Points, in no order, along strands that fork, close into loops and pass close to each other.
Points whose rows are less than 0.586 apart are linked; no others are. Some points are linked to none.
zevan: -.26 -.12  .15 -.41 -.03 -.28  .06  .24 -.02 -.10  .00  .24 -.05  .09  .24  .18  .03  .05 -.03 -.15 -.12
fot:  .13 -.21  .07 -.05  .12 -.30  .03  .09 -.06 -.35  .07  .06  .26  .03  .05  .11  .04  .05  .28 -.46 -.23
kibab: -.12  .13  .00  .10 -.11  .31  .05 -.15  .01  .09 -.08 -.09  .08 -.17 -.01 -.19  .13 -.16  .03  .07  .18
tobu: -.17 -.09  .22 -.06 -.05 -.12  .05 -.18  .13  .16 -.08 -.30 -.06  .04  .12  .19  .10 -.13  .15 -.23 -.13
gigo:  .14  .05 -.06 -.05  .09  .07  .14  .11 -.06 -.13  .19 -.56 -.01 -.13  .30  .20 -.01 -.24  .11  .02 -.23
zak:  .09  .11 -.12  .09  .05  .02  .10  .13 -.01 -.25  .21 -.47  .14 -.15  .16  .19 -.04 -.18  .04  .13 -.02
Nolag:  .00  .19 -.03  .04 -.16  .14 -.39 -.23 -.03  .04 -.19  .29 -.01 -.07 -.21 -.18  .08 -.11 -.09 -.02  .01
Rogin: -.06 -.30  .06 -.06 -.03 -.26 -.16  .01 -.05 -.27 -.02  .12  .14 -.01  .00 -.08  .07  .07  .25 -.42 -.10
Gede: -.16 -.25  .27 -.26 -.13 -.27 -.03  .23 -.15 -.33  .13  .35  .05  .03  .20  .11 -.01  .15  .08 -.30 -.24
daraf: -.03  .08 -.21 -.12 -.07 -.03 -.10 -.06  .00  .27 -.05 -.28  .15 -.08 -.06  .00  .00 -.15  .12 -.02  .04
votu: -.02  .05 -.03  .03 -.08  .11 -.09 -.17  .04  .36  .02 -.37  .10 -.26 -.12 -.02 -.02 -.11  .21  .00 -.11
dap: -.22  .15  .15  .02 -.02 -.22  .00  .08 -.03 -.15 -.15 -.12  .17  .10  .08  .26  .09 -.14 -.05 -.03 -.12
rumig:  .04 -.16  .00 -.20  .09 -.42 -.02  .07  .04 -.09  .00  .23  .02  .18 -.22  .19  .00  .12 -.08 -.11  .04
dusub:  .09  .07 -.19  .36  .08  .36  .04 -.12  .03  .05  .03  .01 -.11 -.09 -.08 -.17 -.01 -.06 -.33  .19  .00
Zavin: -.06 -.31  .01 -.12  .10 -.10  .11 -.19  .07  .05  .02  .18  .09  .04  .03 -.04 -.20  .34  .01 -.27  .08
labit: -.11  .16 -.09  .47  .04  .18  .11  .12 -.03  .08  .10 -.47 -.19 -.21  .09 -.40  .16 -.19  .00  .20  .05
vofo: -.05 -.23 -.01  .02  .14 -.06  .11 -.19  .09  .18  .09  .01  .10 -.05  .07  .18 -.08  .20  .03 -.34  .09
lipa:  .16 -.15  .01 -.07  .20 -.14  .12  .15 -.14 -.32  .17  .09  .16  .07  .17  .24 -.17  .21  .11 -.34 -.19
bima:  .19 -.06 -.14  .06  .17 -.02  .16 -.05  .14  .04  .14  .00 -.14  .17  .02  .12 -.16  .14 -.25  .15  .08
Fafi: -.01 -.08  .03 -.24  .05 -.32  .00  .06 -.02 -.24  .01  .23  .15  .04 -.10  .09 -.13  .24 -.02  .05  .04
bir: -.02  .20 -.04  .66  .08  .35  .09  .20 -.08  .19  .07 -.18 -.24 -.27  .02 -.36  .15 -.06 -.05  .14  .05
pese: -.08  .00 -.29 -.07  .06 -.19 -.09  .04 -.08  .25  .02 -.27  .13 -.02  .06  .11 -.11 -.05  .02 -.04  .01
Nen:  .07  .25 -.02  .54  .01  .42  .13  .22 -.06  .23  .06 -.08 -.09 -.34 -.08 -.15  .05 -.14  .14  .20  .05
Zed:  .09 -.12 -.15 -.03  .26 -.22  .07  .11 -.11 -.07  .21 -.11  .14  .07  .23  .25 -.27  .17  .06 -.34 -.19
lutu:  .08  .07 -.11  .09  .05  .28  .24  .10 -.03  .19 -.05  .01 -.25  .00  .15 -.39  .12 -.02 -.09  .16  .25
Tumas:  .19  .09 -.03  .17 -.06  .54  .15  .10 -.04  .19 -.07  .24 -.19 -.16  .04 -.31  .07 -.03  .04  .19  .06
rutud:  .17  .18  .10  .34 -.07  .39  .09  .05  .05  .36  .05 -.29 -.11 -.32 -.16 -.04  .01 -.20  .24  .18 -.07
forez:  .20 -.13  .13  .05 -.05  .32 -.07 -.06  .05  .20 -.02  .27  .05 -.12 -.19  .13 -.02  .04  .09  .01  .18
Gok: -.13 -.04  .23  .00 -.19  .00 -.12 -.01 -.04  .26 -.24  .14 -.14  .14 -.10  .09  .23 -.18  .06 -.15  .06
rof:  .11 -.03 -.24 -.06  .09 -.22 -.10  .08 -.09 -.03  .12 -.29  .19  .03  .17  .14 -.13 -.02  .14 -.16 -.24
zapa: -.12 -.23  .07 -.03 -.14 -.21 -.29 -.19 -.01 -.05 -.11 -.06  .18 -.06 -.04 -.07  .09  .01  .19 -.39 -.19
mazu:  .05 -.12 -.01 -.10 -.01 -.01 -.06 -.15  .08 -.13 -.13  .05  .10  .09  .06  .04  .11 -.05 -.02 -.12  .06
davef:  .14  .06 -.30  .14  .11  .06 -.03 -.06  .04 -.21  .07 -.28  .12 -.10  .06  .04  .04 -.17 -.14  .16 -.04
nirek:  .11  .25 -.19  .18  .08  .21 -.01 -.15  .04 -.09 -.03  .12 -.10  .01 -.15 -.25  .01 -.04 -.32  .29  .08
fetad:  .17 -.03 -.04 -.33  .00 -.01 -.06 -.18  .11 -.28 -.03  .13 -.08  .19  .10 -.19 -.13  .23 -.09  .24 -.24
pani:  .03  .15  .13 -.02  .05 -.16 -.08  .15 -.12 -.37 -.04  .09  .13  .20  .04  .27  .04 -.06 -.11 -.02 -.23
vutuz:  .15  .02  .17 -.23 -.06 -.08 -.13  .21 -.18 -.38 -.01  .19  .13  .19  .06  .18  .05  .01 -.04 -.01 -.23
pamug:  .07  .13  .06  .20 -.11  .31 -.07 -.03  .03  .41 -.02 -.19  .01 -.25 -.13  .08 -.01 -.14  .27  .01 -.08
Bip: -.02  .15 -.10  .16  .03  .15  .23  .07  .00  .09 -.06 -.23 -.06 -.02  .14 -.12  .05 -.12 -.04  .06  .26
rikin: -.16 -.16  .10  .01  .04  .01  .04 -.20  .06  .32 -.02 -.03  .03 -.03  .04  .23  .01  .03  .11 -.29 -.01
benav:  .05 -.14  .21 -.35 -.07 -.13 -.02  .18 -.21 -.34  .17  .34  .05  .13  .08  .07 -.05  .28  .04 -.11 -.37
gamek: -.18  .25  .12  .12  .02  .01  .19 -.02  .04  .11 -.04 -.46 -.09 -.04  .13  .03 -.01 -.17  .13  .04  .11
bom:  .02  .17 -.09 -.05 -.02  .17 -.17 -.25  .06 -.16 -.06  .24 -.05 -.04 -.16 -.28  .00  .00 -.25  .20  .07
dizos: -.13  .05 -.19  .36  .04  .11  .12  .25  .07 -.03  .18 -.60 -.24 -.12  .19 -.26  .09 -.19 -.03  .21  .06
Meda:  .01  .14 -.18 -.19  .05  .02  .03  .18 -.10 -.21  .07 -.05  .09  .03  .21  .05 -.19  .02 -.16  .27  .03
dilub: -.19 -.17  .16 -.22 -.14 -.18 -.12 -.13  .04  .05 -.09 -.24  .11 -.09  .08  .04  .16 -.13  .27 -.29 -.19
noze:  .09  .03  .15  .01  .01  .22  .17  .08  .07  .28  .01  .31 -.10 -.01 -.17  .12 -.10  .11 -.01  .15  .22
fipan: -.12  .02  .15 -.06  .06  .02  .22  .03  .03  .21  .01  .17 -.11  .08 -.14  .18 -.11  .10 -.08  .15  .29
filob:  .00  .16 -.02 -.26 -.06 -.06 -.11 -.11  .09 -.16 -.11  .22 -.16  .19 -.17 -.27  .05 -.03 -.08  .32  .13
tiko: -.10 -.19  .22 -.13 -.17 -.13 -.23 -.23  .07 -.07 -.08  .35 -.16  .16 -.24 -.14  .00  .21 -.08  .05 -.03
Fev:  .14 -.02 -.35  .30  .07  .25 -.01 -.13  .05  .09  .15 -.24  .08 -.17 -.10 -.05 -.01 -.08 -.21  .14  .01
kad:  .23 -.08 -.11 -.10  .09 -.05  .14 -.19  .17 -.14  .06  .07 -.11  .20  .02 -.01 -.15  .30 -.12  .29 -.10
mim:  .15 -.02  .00  .01 -.12  .41 -.07 -.05  .00  .18 -.08  .15 -.01 -.15 -.05 -.15  .13 -.07  .09  .04  .17
Nipi: -.02 -.29  .14 -.07 -.07 -.33 -.08  .01  .10  .00 -.02  .30 -.03  .05 -.27  .17  .17  .06 -.01 -.30  .14
goga: -.16 -.14  .23 -.03 -.17 -.21 -.09  .03  .05  .24 -.08  .30 -.01  .02 -.27  .25  .15 -.01 -.01 -.23  .13
Pum: -.03 -.31  .14 -.26 -.19 -.34 -.24 -.14  .07 -.14 -.01  .35 -.11  .15 -.29 -.14  .04  .24  .08  .09 -.01
Mukiv:  .02  .22 -.05 -.20  .01 -.05  .03  .11 -.04 -.19 -.17  .10 -.10  .15  .00 -.28  .09 -.13 -.03  .24  .24
puz: -.08 -.01 -.10  .02  .14 -.06  .23  .03  .06  .16  .09 -.05 -.08  .10  .06  .14 -.23  .11 -.21  .14  .27
kis: -.31  .23  .11  .15 -.05 -.14  .07 -.04 -.02  .10 -.12 -.20  .05  .06 -.05  .18 -.03 -.14 -.06  .04  .11
Lek: -.01  .01 -.07 -.23  .10 -.17  .04  .10 -.09 -.26  .14  .11  .19  .05  .09  .06 -.27  .32 -.07  .13 -.11
taf: -.11  .16  .10  .03 -.12  .08  .01  .02 -.02  .30 -.25  .12 -.20  .27  .08 -.11  .06 -.10  .00 -.03  .08
vezet:  .06  .25 -.15 -.13  .09 -.01  .11  .20 -.05 -.20 -.01  .03 -.04  .13  .15 -.15 -.06 -.07 -.11  .33  .13
kugod: -.03 -.04  .04  .06 -.14 -.04 -.39 -.21 -.04  .02 -.15  .34  .04  .04 -.24 -.10  .01  .09 -.08 -.12 -.05

A fork is a point with three links, a tip a point with one. Leave the first point through the second and follow the links. Name the first fork or tip that comes.
Lek / Meda -> bom
daraf / votu -> dizos
benav / vutuz -> Bip
dap / pani -> zevan

Name the points in between on the shortest way along the links from the first point to the second, in order.
Rogin / vofo -> zapa > dilub > tobu > rikin
pani / bima -> dap > kis > gamek > Bip > kibab > mim > forez > noze > fipan > puz
Meda / gigo -> vezet > Mukiv > filob > bom > nirek > dusub > Fev > davef > zak
rutud / lipa -> pamug > votu > daraf > pese > rof > Zed
Lek / taf -> Fafi > rumig > Nipi > goga > Gok
